A landscape with many valleys, sampled at points; each row gives a point and its height.
From any point a ball takes the steepest step (drop divided by distance) to one of its 2 nearest points. It stops when none of these is lower. Distance is the straight distance between rows; heights are no part of it.
j719: [ 18  -3 -14   1   4 -30 -11 -22   6  -4 -26  21  14  15 -16 -24  -3  -6
  17  -4  -1]  (h 724)
j753: [ 19  -6   6   3  -6  -9 -29  21  -4 -15   5  -5  11   4  -9 -14  -4  14
   4  19  -8]  (h 701)
j417: [-19  -7   2  18  10  20  41 -20   4  23   8  -5  -6   6   4   9 -13  -4
  -6  12  26]  (h 474)
j522: [ 21  -7  -2  -2  -6  37   4   5  -4   0  10   6   0   5   0 -10  11  22
   3  19  -8]  (h 421)
j308: [-16   1  20  -1  13   2  -5  -6 -11   2  39  -5   2  16 -15  -5  -6   3
  -6 -13  -8]  (h 198)
j851: [-17  13  -1 -31  -7  -9 -17 -18 -14 -37 -17  12  -1 -10  -9  -5 -20 -16
 -21  -8 -35]  (h 564)
j942: [ -1   3  14 -17 -17 -13 -19 -27 -20 -13  20  23  18   0  12   2  -5  -5
  12 -25 -17]  (h 349)
j154: [  3  -3  11   8   1   3  -2  19 -10   5  37 -12  -4   4 -10   7  -3   3
  -9  -4   6]  (h 152)
j822: [  6 -11 -21 -14  24 -19  -3   1 -15 -12  12  16  -2  -5 -29 -21  -9  -2
   4 -21  -7]  (h 123)
j333: [-19 -17   7 -25 -10 -11 -26 -20 -14 -21 -19  16  -2 -11  -9  11  -6   6
   3 -19 -17]  (h 650)
j979: [ 14   5  -2  30   1  -3  22  32   1  15 -16 -23  -6  12  14  12 -13 -11
 -17  35  22]  (h 207)
j601: [  0  -8   3   7  14  16  14  24  17  19   2 -24  -5  -1   2  -3  -4  10
  13   3  13]  (h 204)
j173: [ 27 -11  -6  19  11 -18 -14  -4  11  -9 -13  12   1  18 -13 -22   9   8
  17  -9   7]  (h 725)
j808: [ -5  22 -21  -5   7   0   6 -22   8 -11  12  -3   4  -9   3   1 -11 -16
 -11 -29  12]  (h 602)
j554: [ 14   6 -20   7  16  -5   0  10  11  -3   3  -3   3  16 -23  18  -1 -12
 -11 -18  -8]  (h 304)
j683: [ -7 -10   1   3   5   2  14  24  -4 -15  23  -9 -20   6  -3  21  15 -14
  -3  26   9]  (h 313)
j9: [ -8  -1 -15  -9 -11   4  -9 -12   5 -18  -5   9  -7   2   3  24  15 -10
  -7 -22   4]  (h 661)
j610: [  8   3   5  -4   0  18  -5   6   2  21 -13  -1  15 -12   7 -23   1  29
  24  -9 -13]  (h 403)
j621: [ -4 -13  14  12   7   3  -4  28   3  -9  13  -8 -20   6   7   8  31  13
  -5  13  -8]  (h 342)
j768: [ 14 -10   6 -26  -4 -14 -40   3  -7 -17  -7  -4  -2   7 -11  -2  -9  16
  -4  14 -10]  (h 687)
j967: [ 21  -2  10  13 -11   7   5  12  22  -1  -8   0 -23  11  10   8   9  -8
   0  -5  31]  (h 371)
j695: [ 21  12   3   3 -11  -5  21  23 -10  14  -8 -23 -18   3  25  12  -2 -13
  -6  27  43]  (h 221)
j888: [ 12   2  -7 -24  -8  12 -25  -3  -4 -24  28  19   9  -7   0  -8   0  -8
  -5  -2  -1]  (h 532)
j207: [  7  -6  15  -2 -16   6 -16 -16 -20  14 -15  12  -6   8  17 -19   6  26
  15 -28   8]  (h 424)
j514: [  9   4   0  -4   5 -13   1  14  12   2 -10 -13 -13  -2  -7   9  11  -2
  -7  30  14]  (h 208)
j266: [-25  12 -13  -7   8  -3 -18   5   8   3   1   3   4   2   1   1  -3  -6
 -13   5 -31]  (h 454)
j814: [ -1 -27  22   0 -25 -16 -21 -11 -19  -8 -27  26  12  -1  20 -16  -6  -1
  35 -14 -17]  (h 393)
j798: [ -6  -8  20 -30 -11 -22 -34  -8  -8 -24 -14   4  -9  -9 -17  13  -9   7
 -11   7  -2]  (h 672)
j767: [  0  -7  10  -2 -26  -9 -18  -5 -10 -15  -5  22  34  -8  20  -6   7  -2
  23 -18 -25]  (h 380)
j247: [22 15 31 14 -6 10  5  3 10 18 -3  8 -1 17  2  1  6 20 -8 -6  6]  (h 387)
j61: [-37   6 -11 -22   4  -7 -19 -15  -9 -14  -9  10  -6  -8 -11 -15   2  -8
  -8   2 -34]  (h 498)
j670: [  0  -1  -1   3  -3  -6  -1  12  16  -3   3 -13 -21   0  17  18  13 -23
  -4  -7  49]  (h 365)
j140: [ -1  12  15  39  -8  18  14   9  19   9 -24 -16  -6   1   4 -19   7  15
   9  27  -5]  (h 367)
j206: [ -5   4  -3 -29  -7   8   0 -14  12 -23  11 -17   6 -32 -17  19  -4   0
  11  -6   7]  (h 268)
j341: [  7  13  32   9   5   8   8   0  13  26  -1   1  13  -6   0 -18  -2  26
  12  -7   6]  (h 396)
j45: [-13 -17   9  20 -21  -2 -11 -17 -16  -1 -22  22  10  14 -12   3   6 -15
  15 -17 -18]  (h 446)
j342: [-15  11  -8 -11  -3  -3  19  -5  15 -21   6 -22  -3 -26 -12  25   6 -20
   6  -1   7]  (h 252)
j493: [ 22  -1   8  21  -2   2  -4  -2  13 -10  10  18  20   4  -4 -15  11   8
  13   1   2]  (h 720)
j290: [-11  10 -19   3  12  -2  25  11   3 -15  18  -8 -11 -11   2  13 -25 -35
 -35 -10   0]  (h 203)
j271: [-21   2  16 -44  -6  -7 -20 -23  -1 -21 -20   9   9 -18  -8   0 -20  -9
   2 -13 -22]  (h 619)
j477: [-23  13 -11   5   0  -1   5   8   6  10   4 -11  -6 -15  10  15 -20 -26
 -31  -4  11]  (h 145)
j286: [  3  14  -6 -17  -2  11 -17 -15   2 -28  25  -9  -1   0  -3   1 -13 -16
  -9 -19  15]  (h 574)
j89: [  4  -8   5 -17  -8   4 -12   0 -15  16 -16  20  14   3  26 -29  -3  15
  24 -25 -17]  (h 414)
j323: [  7   7   5 -28   5 -10 -15 -29 -20 -22   4  15  10   4   1   8 -14   0
  -3 -33 -23]  (h 290)
j831: [-18   0   5   2  10  -8  24  29  12  19   4 -27  -7   6  32  12 -17 -27
 -11  28  24]  (h 164)
j183: [-26 -11  -7  22  13  18  16   7  20  17  -1   2   4 -10   4 -11   1  -6
   2  22   2]  (h 391)
j76: [ -3   4  -7   0  21  16  38  -5   7  10  21   2  -2   6   7  24   4  -6
 -27   8  -4]  (h 381)
j399: [-12  11 -12 -11   9  -5  28   3  19  -3  11 -27   8 -16   8  33   5 -14
   0  20   0]  (h 217)
j463: [ -3  -5  19  31   3  -5  -8  18  -2   3  -1   3 -12   2   6 -17  16  21
  -5  12  -9]  (h 354)
j88: [  5  -4 -24  -3   9  12  30  21  -5  -6  15 -13 -18  -1   4  24  -3 -22
  -9  20  10]  (h 264)
j8: [ -3  -2  -8   7 -12 -10  -2 -35 -13   9 -21   4   6  13  -5  -1  10   4
  17 -12  -5]  (h 468)
j244: [ 21  -1  10  16 -11   3  -4  16 -24  -8   0  10  17  -6  -7 -31   3  25
  12  20 -14]  (h 711)
j551: [ -6   0 -11 -19 -10   2 -18 -38  -9   1 -17  -7  -2   7  -6   1   1   9
  15 -15  14]  (h 472)
j609: [  3   0  -9   4  18  -8  10  -4 -11  20   9 -19 -24   4  -3  -7  -8  -7
 -13   1  35]  (h 333)
j997: [ -7  -7   1 -29   3 -11   8 -18  -8 -25  12   4 -13 -24 -21  19   3   7
  -1 -16   3]  (h 218)
j644: [-35   4  -4   6  10  11   3  -1   2  17   8   4   5  -1  13  -1   5   1
 -11  10 -17]  (h 420)
j701: [  0  -3  -9   0  13   1  15   4   1   2  10  14 -18  13  -8  21  23   1
 -24  11 -10]  (h 310)
j913: [ -2   8   0 -21  11  -2   6  -8  -4  26  -7  -6 -13  -4 -18  -5  -9   5
 -10  -5  13]  (h 309)
j969: [ 10 -26   2  21 -11  -9  -6 -13 -24 -12 -22  28   0  16  -5 -11   7   5
  20 -23 -15]  (h 429)
j655: [  5   6 -18  14  23  -5  14  11   9  -7  26   4   4   1 -17   7 -15 -27
 -19  -6   2]  (h 265)
j524: [ -8  10  -9  10  -6  -6  16  14  15  11 -13 -24   7  -2  -5  26   5 -11
  -2  27  -4]  (h 178)
j115: [ -4   8 -15  16   8   2  19  22  17  11  -8 -17  -1  18  16  19 -18 -37
 -20  24  10]  (h 185)
j853: [  6   4   2   9  -1 -20  -1   6 -15   8   0   3   2   8   1  16  19   9
 -22   6 -20]  (h 257)
j791: [ -7  14   7   9 -12  -2  -9   3  -3  37  -6  -6  17 -11  21 -15 -10   1
  -6   7   7]  (h 131)
j112: [ -6  -8 -17  -8  14   5  13   7   0   7  17 -12 -24  -6  13  14  -1 -18
  -8 -17  36]  (h 352)
j873: [ -4  -4   6  25  -2  31  11  -1  28   7 -13  -3   9  -7  -3 -21   7   9
  21  15   3]  (h 376)
j975: [  3   4 -24 -11  17  11  33  22  10   0   4  -5 -14  15  28  19 -16 -41
  -6  25  21]  (h 215)
j439: [ 14 -13   7   0 -13   5  -8  -6  -7 -15  -2   6   7 -16   2 -26  20  24
  25  19  -7]  (h 721)
j518: [29 -2  4  9 -1 24  8 26 14 -1  3 11 -5 -1 12 -4 22 19  1  9 10]  (h 389)
j369: [  6  -3 -16  -4 -17  22  -9 -18 -16   7  -8   1  -7   3  12 -13   9  16
  13 -11  26]  (h 442)
j989: [ -1  -1 -19   8  18   0  -5   2   3  13  -8  -7   9  23 -17   5  -6   4
   7 -25 -18]  (h 260)
j639: [-14   4  11  24  -9   4   9   5   8  30  -3 -18   7 -12  39  -6  -4  14
  -4   0  20]  (h 135)
j312: [ -1 -19  -2 -12  17 -20   2  -2  -7  -6  18  13 -14 -13 -26  -1   8   7
  -5 -16   1]  (h 169)
j771: [-10  -2   6  14  -5   6  15  14  11  25  10 -13  -1  -2  34   6  -3 -10
 -18  19  20]  (h 149)
j593: [  2  -5  12 -11   4 -29 -12  -2  -1   8 -19   9  12   1  -9 -32  -9   2
  23 -10  -3]  (h 719)
j447: [  6  17 -22 -17   1   9  10 -20  12 -10  10   4  -5  -5   6  25   9 -14
 -12 -14   1]  (h 631)
j491: [ 35  10  13  13 -20  17  -9   3  17   5 -13  11 -11   7  12   0  16  19
  -7  -3  17]  (h 378)
j98: [ -7   5   3  -6  18   0  15  -1  20  22  -7  -3   3  -2 -28  -5 -14   0
  -2  15  -3]  (h 280)
j734: [-25   4  15  -9  18  -4   8  -6   3   9  18 -11  -1   6 -27  -3  -6   3
   6   6  -8]  (h 244)
j904: [  4  -2 -18 -21  22 -14  -7 -12 -15 -13   0   6   9   9 -19  -4 -22  -3
   4 -32 -24]  (h 197)
j861: [ 15   2 -14  10 -15 -16  -4  21  -9   3 -17  -2  -7  -3   0   5  25  11
 -14  26  -4]  (h 231)
j184: [-13  10  -1   5 -16   9 -15  12  -3  18  -4 -10   5  -4   7   3 -16 -13
 -19   6   8]  (h 101)
j697: [-10  -1   5  16   8  22  26 -11   0   8  25   7   1   5 -16  12  -1  -8
  -7  13   1]  (h 437)
j587: [-15  10   5 -16 -21  -1  -3 -25 -28 -10  10  18  18 -23  -5 -11 -11  -8
   6 -22 -20]  (h 395)
j965: [ 15  -3  -2  15 -25  11  -7  10   7 -16 -10 -11  17  -7   5  -6  15  24
  24  17  -8]  (h 727)
j75: [ 19   1 -12 -23  -3  17  -5 -14  -6  -8  17  13   8  -9   0  -5   9  14
   1  19 -10]  (h 476)
j416: [ -7  -2  10  -2   0 -16 -14  -7   3 -10  10  10  10  -2  -9 -18   4   4
  13  -7  -8]  (h 712)
j498: [ -3   0   0  17  11   9   3  10   3  18 -14 -24  -1  22  -4  -4  -4  18
  11   2 -12]  (h 224)
j356: [  5  16  19  39  -9 -10 -10   3  11   0 -28 -10 -10   4  13 -17  19  21
   5  15 -10]  (h 360)
j507: [ 13 -31   7 -13  -5 -18 -13 -23 -21 -12 -23  25  10  12   3  -4  -5   0
  27 -32 -12]  (h 411)
j926: [  8  -5  -2   4  11  -3   4  18  -3  10  12  -4   9 -11  -8   1   1  21
   6   1   3]  (h 183)

Where does a ball stop that starts at each point below?
j697: j524
j112: j154
j8: j822

Call two points neighbours if one is among the 2 nearest of the other. Go from one point of each pair to the other, from neighbour to neighbour, staying as low as possible. Name the highest point that can't be avoided.
j822, j184: j551
j524, j822: j206
j154, j184: j554
